Points, in no order, along strands that fork, close into loops and pass close to each other.
In the rows, zero is written as 128.
Two points are linked if the straight distance between their rows is under 124. Some points are linked to none.
k509: [124 143 193 122 135  56 118  98 140 118 131  83 106 107 174 111  74 159
 124 134 135  81 124 103 128 185 161 100]
k114: [132 168 140 151 166 132 153 141 130 176 140 154 131 142 140 121 152 138
 105  92 123 120 150 133 165 111 101 128]
k299: [119 133 158 162 108 142 150 160 175 132 135 146 110 180 136 140 167  92
 101 147 124 161 115 142 122 122 135 182]
k27: [135 137 103  81  80 140  91 127 103  87 135 109 146  65 114 137 116 133
 104  89 117 138 153 146 105 112 138 177]
k196: [104 105 124 181 165 121 170 196 167 133  86 191  66 119  96 141 191 139
 126 172 112 134 158 139 133  75 127 168]
k89: [128 133  94 147 125 167 136 155  98  85 124 157  66  93 146 120 142 133
 125 118 114 172 109 153 182 123 166 131]
k64: [ 86 162 134 106 191 136  94 119 111 190  53 143 135 142 139 103  74 116
  95 185 138 117 102 134  96 126 131 104]
k884: [ 95 114 172 146 166 130 108 170 162 123 140 151  97 103  77 165 128 138
 151 124 116  54 150 118  81 135  99 153]
k706: [168 138 148  98  82  82 171  97 143 106 136  76 173 116 145 157 146 153
  68  92 125  61 174  84 141 134 129 141]
k229: [164  49 147 158 103  59 145  84 140  62 154  63 175 130 129 121 168 147
 157 168 146 155 141 139 132 155 167  91]
k32: [114 102 127 108 142 118  96  82  99 121 105 107 126 163 131  83  54 137
 122 197 160 131  58 132  92 140 146  60]
k81: [166  87  99 108 134  98 153 105 101 125 122 111 135 136 149  90  67 140
  95 158 183 127  95 135 108  58 112  83]
k327: [107 178  63 130 113 145 143 133 103 113  70 148 140 129 147 139 148 115
 100 103 146 148 136 179 126  90 140 147]
k635: [102 139 124 104 138 146  77 151 145 172 157 170  77  98 131 148  94  92
 155 137 112 162 105 116  59 119 114 101]
k39: [168 158 152 154 112  87 112 120 114  76 142 126 124 123 201 120 131 130
 141 115 110 169 134 189 171 165 180 126]
k628: [134 121 137 156  97 171 135 120 163  99 126 143 113 153 112 140 161 111
 167 140 108 172 123 177 168 178 147 173]
k745: [ 98 168  90 116 133 167 136 139 122 129  82 174  86 111 114 161 120 145
  87  93  93 113 127 155 180 154 144 151]
k844: [161 152 165 123 120  79  72 146 114 100 152 133 151  93 170  83 110 168
 128  96 166 139 136 127 141 103 171 108]
k270: [111 151  77 121 135 132 129  99  92 181 128 144 151 144 114 116 146  92
 151  54 126 151 155 144 147 140  95 138]
k245: [ 93 111 168 120 154 152 123 132 114 105 141 117  71 101 107 128 121 162
 148 158 104  81 110 110 145 193 135 128]
k981: [ 91  99 102 172 143 149 174 126 173 162 127 111 113  94 130 133  82 114
 175 161 108 126 157 117 113 158  94 148]
k388: [161  98  95 192 134 134 131 113 117 119 115 134 155 192 202 119 171  95
 105 142 117 188  95 172 135 110 138 108]
k507: [ 85 166 130 161 177 136 140 147 136 188  82 177  74 160 175 141 143  98
 174 135  72  94 128 135 130 105 117 115]
k603: [118 126  81 100 126 206 138 124 126 175 146 143 125 106  99 135 112 148
 108 121 112 146 124  99 137 150  94 124]
k828: [117 113 110 171 146 137 166 124 134 170  82 121 127 119 154 100 106 100
  89 137 146 184 144 147 110  82 100 166]
k423: [ 90 138 117  95 141 165 121 144 137 119 109 140  85 108 111 139 113 167
 128 136  87  49  99 117 124 167 116 123]
k829: [126 122 124 101 100  86 109 108  97  75 156  80 106  63 171 101  82 149
 165 124 130  92 118 106 117 147 154 109]
k485: [113 190 103 140 120 106 117 157 124 115 111 152 154 114  88 115 142 180
 163  89 117  75 144 152 157 134 162 134]
k40: [139  94 128 140 103 154 131  99 159 147 106 121 153 173 145  99  62 119
  49 173 137 181  91 128 120 133 125 137]
k297: [178 158 175 127 149  98  67 148  91  76 145 128 138 127 175  88 147 152
 146 104 141 175 130 174 159 129 173 101]
k94: [147 117 183  80  87  42 140  76 147 126 132  79 154 129 146 157 111 165
  89 102 138  84 153 102 116 155 135 142]
k144: [143 142 138  78 152 136 104 153  67 110 125 137 124 126 127 102 149 141
  65 108 166 133 113 121 125  46 144 117]
k495: [118 169  96 138 171 150 163 154 155 230  75 181 152 162 140 128 100 158
 106 190 123 109  96 126 118  90 121  83]
k806: [ 87 180 130 114 135 140 104 159 120 113  94 150 105  92 124 128 131 139
 123  97 104 133 128 181 154 159 161 164]
k169: [121 123  68  72 101 143 136 113 130 117 104  76 139  41 108 168 115 107
 159 174 106  96 167 111  96 145  69 172]
k12: [136 135  89 117 131 127 165 202 117 147 130 186  85 164 143 153 205 113
 169 121 117 111 110 120 114  28 123  99]
k491: [119  89 187 168 132 117 154 108 138 120 135  83 138 135 111 113 131  97
 156 149 128 135 149 134 109 154 111 157]
k761: [112 117 116 193 111 145 167 174 162 108  72 154  65 105 119 126 157 111
 132 174 105 122 143 155 112  68 135 166]
k561: [115 152 108 152 143 145 108 155  97  86 122 163  85 126 142  95 158 133
 131 123 142 146  95 161 149 102 177 103]
k134: [ 92  95 129 146 140 128 154 146 176 142  80 114 122 133 111 101  68 131
 104 172 146 109  96 135 103  91 105 142]
k90: [105 102  62  85 128 162 106 101  86 118 124 115 117  70  83 133 113 134
 143 130 127 127 114 121  78 116  99 138]
k106: [176 125 117 155  90 125 128 148 210  92 163 129 172 177 179 175 121 107
  94 106 117 141 113 151 108 141 153 126]
k728: [141 146  95 121 117 130 120 192 135 186 139 211 102 193 153 132 195  96
 145  95 128 160  98 124 122  69 142  92]
k420: [117  93 200 122 114  85 150  78 153 106 130  70 161 115  88 119 147 141
 148 155 158 137 177 120 123 185 141 153]
k218: [155 130 160 163 109 104 105 118 138  97 158 102 119 139 209 134 109  86
 162 125  97 179 107 166 137 163 146 121]
k176: [125 103 171  71  90  56 149  70 152 124  88  55 124 137 127 149  75 133
  95 139 152  85 158 100  95 156 120 154]
k197: [149 138 132 127 168 130 105 147  80 108 148 127 143 108 147 101 170 129
  85  94 163 173 158 150 153  46 149 119]
k954: [115 131 122 146 108 176 118 126 153 178  96 150 151 175 140 107  85 115
  50 205 136 168  59 127 119 130 141 109]
k955: [120 136 106 143 121 156 151 139 157 201  80 172 158 183 139 119  64 143
  86 211 115 125  66  99 110  96 149  89]
k669: [152 141 182 136 165 111  96 155  87 123 133 148 163 159 134 111 181 138
 126  83 176 147 172 142 151  97 148 123]
k269: [118 121  76 141 109 142 142  82 105 114 178 134 142 127 139 146 170  90
 185  86  92 179 161 135 168 166 121 131]
k755: [104 113  89  87 155 151  85 127 127 163 121 135  93  86  99 156 120 119
 155 127 116 130 108 141  61 125  86 142]
k10: [162 101 125 159  96 147 143 122 138  67 177 121 154 159 137 151 185 119
 154 121 126 139 133 131 164 145 136 121]
k231: [116 146 133 153  78 111 103 126 117  71 120 142 119 115  77 137 177  92
 196 104 100 116 174 138 158 158 171 152]
k314: [128 112  81  94 125 163 163 115 141 134 152  83 142  78 114 159 113 114
 142 122 115 107 161  86 118 127  88 162]
k26: [132 105  92 137  88 168 166 118 156 111 120 107 127 141 163 132  75 127
  91 155 116 106  97 102 109 141 122 149]
k139: [112 137 159  87 127 108  72 124 146 132 145 121 112 126  93 121  46 133
 130 130 130 106  99 123  89 172 138 121]
k440: [168 110  88 145  63 154 173 127 186 102 129 108 155 164 191 157 112 103
  98 126  91 104 111 115 120 148 129 137]
k677: [119  95 131 127 192 148 152 136 142 149 176 136  74  69  99 135 109 169
 149 146 104 106 120  82 126 122  76  97]
k636: [130  85 138 136 126  94 150  83 136 152  69  98 153 168 152 110  45 126
  49 171 170 148 112 132 131 113 113 126]
k442: [104  70 156 151 124 162 159 122 122 133 110 110 107 151  69 129 181 118
  94 160 117 100 132 106 136 127 101 164]
k501: [132  90 105 102  80 197 160 127 167  90 125  79 145 119 126 120  86 149
  71 181 121 131 102  87 140 163 148 165]
k993: [ 95 109 161 130 158 123  91 116 130 116 111 129  93 147 115 109  71 113
 131 167 143 132  71 142  79 152 139 110]
k337: [ 92 133 136 152 106  86  99 112  94  90 118 114 121 105 130 133 172 117
 166  94 110 121 151 155 127 145 141 147]
k234: [148 126  91 111 107 138 157 125 117  93 129 106 170  93  81 125 111 167
 106 136 160  87 119 108 116  98 122 108]
k608: [125 147  76 115 158 148 131 178  99 153 113 180  73 139 146 132 166 146
 150 139 132 123  98 128 112  58 117  97]
k103: [118 185 123 137 169 158 158 123 147 198  80 167 158 173 140 102 115 144
  95 175 115 109 108 138 144 151 140  74]
k570: [112 137 154 121 129  91 139  78 119 135 143 111 167 171 126 114 145 140
 120  90 120 104 145 108 145 174 114 101]
k511: [125 150 153 126 161 129 140 193 137 136 126 154 123 108  86 142 174 171
 130 109 133  35 139 109 131  67 118 122]
k911: [108 159 150 132 161 139  91 164 127 146 166 166  70 103 131 141 126 129
 158 115  80 147 118 137 144 164 134 118]
k102: [135 134  91 136 123 169 155 149 137 166 167 162  85 116 136 142 129 121
 127 120 111 179 122 114 152 128  98 131]
k253: [149 117  67 116 100 157 119 126 102 112 172 168 149 161 122 117 172 134
 143  85 146 161 100 133 139 104 133  69]
k438: [164 135 116 140 109  95 111 125 124  69 118 125 173 160 173 145 182 104
  89  78 121 158 153 178 129 120 165 130]
k504: [156 124  76 130  75 125 137 115 150  77 178 112 168 116 126 125 152 132
 223 123 118 143 186  84 192 184 136 124]
k875: [107 185 101  81 153 177 117 129 113 157 102 180 109 112 101 138 115 159
  87 128  93  84 101 135 151 180 130 126]
k947: [103 164 132 170 166 136 153 142 166 168  53 138 143 181 156  92 106 150
  99 167 128  95  99 141 134 128 148 143]
k462: [183  91 103 137  94  76 162  90 146  80 171  86 204 112 159 117 104 179
 131 111 166 138 156  93 131 122 153  81]
k83: [145  98  60  82 103 149 124 113  93 137  75  69 122 102 128 154  70 135
 105 182 137 103  85 118 101 109  80 145]
k431: [165  84 174 143 135 152 159 106 122 115 182 104 125 161 144 127 124 126
 101 137 150 143 101  95 149 154 126  98]
k612: [144 142  91 116 115 146 124 165 114 138 168 202 109 180 138 144 195 116
 118 103 134 205  80 141 150  94 156  84]
k621: [116 110  65 132  75 143 154  88  91  63  91 105 126  93 126 125 161 116
 146 132 115 157 162 157 151 146 168 149]
k19: [108 176 112 147 166 103 133 104 111 164 128 149 136 142 162 115 126 124
 167  99 114 151 131 148 188 179 138  97]
k332: [131 141 158 145 127 104 150  83 143 150 144 124 175 202 116 145 183 103
 151  62 105 117 141 116 168 173 116 133]
k532: [117 116 170 131 159  96 143 114 108 115 140 109 112  95 133 100 111 178
 129 143 113  80 112 104 159 184 152 101]
k927: [168  94  95 128 116 109 170 111 140  85 149  99 188  94 115 102  96 172
 129 160 179 119 135  99 127 104 140 108]
k383: [142 106 134 113 176 137 156 161 140 153 171 134 101  73  91 175 101 176
 131 133 136  65 136  79 139  74  71 132]
k991: [123 159 170 115 136  42  94 101  92 120 132 100 136 141 188  92 140 159
 147 119 135  86 124 128 126 172 170  84]
k925: [149 128 165 119 152 129 142 191 129 179 159 147 105 103 107 155 159 153
 122 119 136  73 123  78 126  51  80 129]
k693: [116 132 196 153 194 115 131 129 143 175 136 126 150 173 113  95 101 107
 148 157 158 136 107 118 116 152  99  92]
k279: [111  90 129 122 119 152 117 139 112 120 142 127 105 160 110 118 137 101
 139 142 160 106  90 119  61  85 100 108]
k496: [100 109  56 114 121 144 140  83  87 117  89 121 126 102 128 107 128 111
 139 130 133 122 104 155 102 118 101 136]
k659: [115 104  59 106 144 177 158 138 165 166 152 104  97  71 141 150  88 110
 169 163 100 141 161  92 116 135  86 152]
k280: [113  79 181 102 102  82 154  88 131 114  90  59 114 102  99 132  97 101
 113 166 139  88 175 121 108 137 117 179]
k240: [163 130 118  93 111 121 166 109 115 135 108  98 178 115  85 155 111 152
  75 135 168  73 138 121 121  68  95 158]
k18: [ 83 130  80 119 124 165 146 137 181 162  83 153 136 130  97 122  78 135
 101 164 125 107  73 147  72 134  99 150]
k596: [142 107 126 151 159 123 114 109  95  85  96 108 152 192 175  96 197  99
 132 152 147 171  97 183 145 141 165 115]
k184: [115 107 119 142 114 154 145 170 147 169 114 154  57 141 166 133 112 107
 107 169 103 116  81 122  84  82  99 142]
k983: [173  97 138 136 145 134 144 119 105 119 159 132 152 171 164 118 150 137
  69 110 146 138 104 124 142  98 142  87]
k37: [137 107 117  91 116 144 113 115 114 152  50 102 109 146 111 156  86 124
  76 170 142  84  79 126  87  89  72 173]
k133: [119 122 107  89  90 133  83  86  93  80 129  92 148 105 131 118 140 127
 101 103 146 182 144 156  93 151 148 165]
k318: [137 151  93 160  99 130 148 147 129 116 126 164 114 101 114 133 188  84
 139  99 136 193 164 165 148  76 153 141]
k132: [188 109 107  83 115 109 131 101  95 131 139 104 153 130 138 143  77 133
  74 122 178 137 107 117 114  45  99  95]
k201: [115 178 110 148 129  99  83 110  87 160 128 158 107 132 164 126 122 118
 202  71  89 112 132 124 160 168 123  91]
k851: [100  98  53 160 123 167 150 102 116 105 101 131 120 103 119 114 137 119
 145 148 131 172 118 154 125 114 146 147]
k732: [196 122  95  75  93 111 128 120 142 131 148  99 187 129 139 181  71 119
  75  90 176 123 134 136  91  72  91 119]
k417: [131 109 101 127  79 118 146  97 120  67 125  78 149  95 109 112 165 117
 158 144 114 139 184 114 143 158 175 149]
k910: [108 117 153  97 164 109  84 137 128 146 150 127 147  94  42 127 123 152
 156  96 143 117 172 117  83  99  80 161]
k862: [111 127  73 100  79 148 129  90 133 104 145 128 130 135 110 146 161  90
 184  85  88 123 157 101 143 176 108 142]
k629: [109  78 188 147 154 132 143 138 160 170 109 121 107 170 103  94  67 130
  95 201 169 156 107 126 129  93 113 122]
k482: [118 156 123 187 159 134 163 122 133 143  97 138 130 126 151 114 110 123
 151 140 124 168 112 161 150 171 125 119]
k449: [ 99 133 131 111 178 130 137 129 128 159 107 137 148 138  58 120 123 149
 100 149 151 105 126 133  97 117  86 132]
k948: [118 117 157  89 112 105 114 101 116 103 139  70 128  87 132 127 115 153
 130 120 111 118 154  85 143 206 129 162]
k712: [112 150 118 144  79 131  93 143 122 108 114 164 107 135  88 160 196  68
 184  77  93  90 172 142 146 109 150 160]
k666: [129 129  72  92 158 176 165 150 165 195 171 148  96  52 131 171  79 150
 156 173  80 139 142  78 125 132  89 106]
k427: [123 106 139 127 172 119 133 127 121 180 162 131 125 107  94 137 147 119
 145  93 138 146 170 125 101  87  77 147]
k233: [116 115 191 127 123  94 158  90 158 120 122  61 155  94  97 132 117 152
 124 131 126 107 191  92 158 205 139 171]
k583: [109 130 147 106 139 100 113  91  79 132 140 116 145 131  96 100 157 147
 122 103 148 135 131 127 127 171 126 122]
k329: [139  94 102 178 132 130 144 115 120 118 121 119 135 178 200 104 112  98
 115 156 146 160  81 141 106  94 133  95]
k43: [105 117 143 127 139 156 151 129 145 132  98 127 139 127  71 119 149 147
  72 145 134  95 124 126 132 135 116 157]
k547: [123 119 100 178 117 142 150 149 147 135  90 143 106 147 154 141 151  91
 112 156 120 103 117 136  96  64 122 144]
k52: [107 134 106 124 105 133  96  95  91 125 150 108  94  94 176 127 125 129
 187  85  75 110 127 116 146 188 141 113]
k801: [100 175 173 127 168 109  82 160 123 107  92 130 102  83 115 120 132 125
 114 107 141 147 157 176 118 145 155 167]
k697: [178 190 165 145 123 131  85 186 135 173 206 197 136 160 157 131 127 129
 132 109 110 150 112 113 173 121 144  79]
k183: [119 149 112 123 101 157 115 149 116  94 155 150 120  59 100 150 145 152
 174  92  83 115 200 101 187 136 137 163]
k463: [108 149 169 108 151 156  68 167 126 167 168 196  67  89 113 128  99 133
 158 165  92 157 100 120  88 148 143  86]
k119: [130 119  90 159 114 151 133 116 116  84 151 140 157 175 114 114 177 105
 159 115 139 145  96 143 129 133 142  84]
k278: [110 137 145 179 140 119 163 199 171 152  87 188  79 147 115 143 212  90
 162 134 117 142 148 139 149  89 131 159]
k820: [125 119 145 124 139 165  99 155 122  86 166 137  75  67  96 138 164 138
 154 115 100 149 178 121 175 136 151 159]
k77: [136  83 121 173 151 108 161 108 116 123 122 108 120 142 181  94  67 119
 139 175 163 128  93 115 109  71 132  82]
k289: [142 163 128 140  91 141 127 188 169 145 173 204  80 149 141 162 155 118
 179 106  98 175  94 144 162 138 150 130]
k549: [127 157 168 116 154  96 112 106 103 135 121 127 135 171 179  82 114 149
 118 165 140  90  82 118 122 166 167  44]
k589: [142 165 101 119  75 147  98 150 118 104 128 119 156  58  78 148 147 135
 142  85  98 106 191 128 142 104 134 178]
k502: [144 122 174  70 139 116  93 120  70  83 126 117 108 119 136  97 126 161
  52 106 162 139 124 129 146 103 151 129]
k758: [161 123 143  90  81  72  63 136  87  82 160 107 126  68 151 107  93 196
 140  99 149 120 116 110 123 138 171 117]
k372: [137 107 114 130 129 158 140 156 110 164 189 144 100  80 118 150 135 107
 140 104 107 167 153  99 115 102  84 153]
k310: [101 122 138 136 167 145 109 142 114 142 166 165  93  90  90 131 148 158
 167 103 122 162 147 135 156 140 122 129]
k809: [159 146 142 135 104 136 110 135 143  91 189 131 172 124 120 116 142 191
 124 100 134 137 130 138 173 186 160 129]
k517: [176 169 144 148  94 132 108 198 166 134 194 198 135 151 155 158 145 143
 150  93 129 172 121 129 180 135 147 129]
k247: [139 131 187 162 161 108 135 128 118 116 132 110 123 175 174  87  89 133
 151 183 144 101  79 118 136 149 155  82]
k662: [141 135 203 140  70  81 115 104  98  51 117 101 114 144 127 141 207 116
  97 122  81  76 159 129 142 145 186 148]
k432: [121 114 157 183 136 108 143 111 113  69  97 110 162 169 118  97 214  93
 145 175 162 147 132 166 124 113 168 124]
k551: [142 133 113  97 120 153 134 136  93 141  85 108 118 114  92 162 143 124
  80 146 149  84  95 117 100  62  75 155]
k833: [138 107 123  90 187 148 126 147 136 184 158 162  70  63 112 169  69 157
 159 171  99 125 127  87  98 125  91 108]
k71: [140 125  66 142 113 118 138  78 106 145 166 130 181 144 156 136 141  99
 139  61 112 156 155 128 128 139  92 118]
k206: [139 171  63 107 148 149 127 144  78 147  79 158 114 115 149 146 143 120
 121 125 138 123  94 165 114  69 122 116]
k905: [143 156 136 120  86 108 168 107 129 120 121 110 158 113 110 157 160 143
  98  76  89  70 185 102 162 155 117 160]
k922: [118  91  88  95 100  93 147  82  99  81 113  73 128  41 160 114 107 131
 164 150 120 120 154 104 105 131 147 128]
k20: [181 127 143 109  81 120  67 153 112 100 175 127 178 105 114 128 125 152
 137  66 167 112 158 103  95  85 121 152]
k381: [116 155 100 119 209 135 129 146 111 201  54 151 142 162 161 103  87 125
 138 175 135 109 115 118  90  69 129  81]
k783: [118 142  83 156 100 142 145 139 168  97 166 134 147 100 108 135 118 164
 222 108 119 118 141 103 171 174 132 125]
k367: [ 98 149 110 105 147 188 145 128 146 197 122 172 108 123  77 149 118 166
  83 137 103 131 101 109 152 194 110 124]
k406: [168  73 147 149 125  62 146  83 129  74 169  81 170 130 168 105 115 161
 137 131 159 136 127 112 129 144 148  66]
k181: [ 82 130 120 169 172 128 159 157 135 169  74 176  76 175 137 138 178  91
 167 143 112 134 137 144 168 112 112 142]
k708: [125 125 179 141 161 105 121 139 158 138 147 117 140 170 104 114  90 137
 157 135 161  98 114 106  84 131  99 103]
k577: [150 190 184 158 166 131 113 156 124 173 165 162 124 164 156 117 155 136
 120  90 109 137 135 125 183 137 144 101]
k161: [ 96 136 185 108 146 127  85 135 157 144 167 113 143 152  81 129  91 131
 162 107 144  96 126 107  87 177  90 131]
k109: [140 136 225 123 190  91  88 161 107 124 146 116 142 168 137 103 149 138
 140 118 156 126 126 132 143 134 155 102]
k641: [149 147 146 136 136 152 114 149  98  86 160 135 108 146 169 115 138 139
 104 133 127 129  85 132 145 110 169  95]
k878: [123 151  68 120 103 159 156 165 156 163 143 195  76 138 134 148 146 122
 163 115 104 184  92 128 190 126 155 130]
k746: [ 87 135 172 126 163 112 109 127  95 114  98 118 145 133  77  99 179 162
 124 119 174 132 136 157 154 152 144 141]
k274: [140 107 199 156 174 140 139 115 141 186 153 135 100 153 124 113  72 100
 121 171 148 164 110 107 129 133 103  87]
k906: [102 142 183 142 122 154 105 160 180 127 102 133 111 182 117 134 140  88
 105 143 133 130 108 163  95 142 128 175]
k535: [125 161 219 149 178  85 121 167 136 108 117  99 117 157 148 100 119 135
 168 157 142 102 119 137 138 163 154 112]
k68: [121 135 136 116 111 155 139 124 152 114 128 123 144 105  73 151 134 142
  95 115 128 100 169 123 155 161 131 163]
k740: [142 134 114 118 109  97 123  88 123  96  98 111 165 109 143 110 146 110
  79  87 151 179 154 176 129 121 165 156]
k333: [142 122 134 121 138 141 142 128 127 156 168 105 123  77 159 131  61 118
 119 125 120 139 144  81 156 127 106 120]
k893: [145 124 121 145  96 159 131 159 186 134 159 136 131 189 152 156 154 105
  99 121 127 148  93 134 111 115 127 127]
k351: [135 134 142 115 153 103 119  81 104 179  67 118 150 160 160 107  15 122
  67 172 170 167 128 142 114  95 118 106]
k552: [130 153 146 125 146 119 115 129 120 173 154 135 156 114 110 137 142 126
 144  52 119 118 176 124 152 119  96 145]
k597: [101 136  74 128 126 145 109 122 135 143  69 130 138 125 131 119  63 132
 116 166 139  98  65 155  54 116 115 102]
k903: [154 158 125 139 131 143 119 120 102 106 139 136  97 111 183 122 117 130
 119 116 101 193 119 162 195 180 167 122]
k896: [ 85 165 159 123 144  80  64 113 102 115 106 106 119 106 139  97 144 122
 170  97 122 133 136 163  96 161 141 149]
k363: [104 136 167 126 203 122 133 175 147 146 107 181 108 124  77 166 160 165
 138 119 107  41 157 123 114  98 107 145]
k774: [120 150  99 142 106 133 107 155 112 130 112 175 103 123  77 152 193  71
 172  91 103 139 176 153 130  57 132 155]
k715: [174 134 106  83  90  99  90 132 126 106 148 122 198 115 116 134 104 160
  89  73 160 112 127 126 101  82 131 126]
k992: [129 151 122 147  91 108 120 123 152 138 128 158 177 197 118 160 183  79
 161  66 120 140 154 152 158 139 126 149]
k79: [157 149 172  71 138 119  93 145  97 106 156 112  97 115 137 129  67 150
  45 121 162 114 117 115 143 110 152 108]
k606: [137 130 108 154 117 135 165 151 154 147 123 159 137 117 132 132 150  97
 102 121 149 200 145 153 130  59 137 151]
k364: [157 136 113 139 103  97  98 112 140 104 129 135 214 192 138 136 199 101
 143  69 128 164 142 179 139 158 136 135]
k237: [157 102 170 146 128 115 131  89 130 108 168 100 139 166 195 135 119 100
 120 137 110 149 113 141 127 171 131  98]
k108: [124 146 121 179 160 139 165 119 137 198 118 141 122 113 152 116 116  98
 129 134 115 191 148 164 132 145 107 160]
k273: [ 82 149 146  86 178 103 113 128 120 172  74 115 135 138 102 102  95 159
  89 130 154 103 115 140 109 152 131 117]
k246: [166  94 132 127  87 116 133 108 146  57 156  88 160 128 143 144 160 122
 119 110 104 142 167 111 150 172 143 141]
k283: [ 88  81 155 178 163 124 164 107 181 140 143  94 113 103 128 138  98  87
 170 135 136 123 164 127  98 139  98 160]
k767: [118  86 151 130  94 124 153  85 137 115 109  51 133 112  50 135 126  98
 122 169 117  83 183  98  93 142 115 167]
k284: [128 124 137  73 124 124  57 135 110 137 161 127 165  82  73 117 104 145
 138  89 170 136 155  99  93  98  91 147]
k710: [102 143 114 149 144 138 156 180 146 192 123 184  72 169 173 126 134  89
 155 152  82 128  95 119  86  99  94 111]
k510: [110 143 193 109 128 151  86 152 161 146 169 133  99 178 101 143 142  98
 139 116 137 106 104 123  87 162 113 146]
k545: [129 116  55 111  62 144 107 113 148  98 150 135 164 120  86 154 153 101
 209  89 106 142 194  92 171 145 133 134]
k842: [151  80 157 184 117  85 160  89 127  75 124  88 176 180 118  95 193 129
 147 181 153 129 118 146 142 145 153 100]
k999: [143 113  71  39  95 137 126  91 111 118 100  59 137  57 137 182  85 126
 126 164 133  99 126 100 107 139  69 170]
k979: [129  68 149 124  88 166 140  97 125 106 111  76 127 147  63 131 169  84
  92 160 105 134 156  97 111 136 116 170]
k303: [132 101 190 113 116  99 123 121 137 107 125  93 127 159 131 126 113 100
  73 110 161 122 141 128 110 115 123 149]
k464: [115 120  90 119 105 121 131  76 124 132  93 104 155 163 137 101  68 142
 111 166 138 106  61 137  75 144 125  96]

A tip is a point with one link. Name the tips that can be reached along the links from each point below, in the order of the rows.
k862 -> k884, k948, k52, k783, k79
k979 -> k947, k351
k206 -> k327, k746
k893 -> k501

How many points has the smallest loop of links through each point below? Write - if it is on no loop.
k43 -> 10
k431 -> 9
k697 -> 10
k274 -> 12
k181 -> 8
k231 -> -

A piece is two or more points that can be reached from each other along the links. Count, over all rows, the pieces, the separate loops (a circle has one, a figure eight two, a Y none), the forks (points with three links) and the tips (points with one).
pieces -> 6
loops -> 5
forks -> 9
tips -> 11
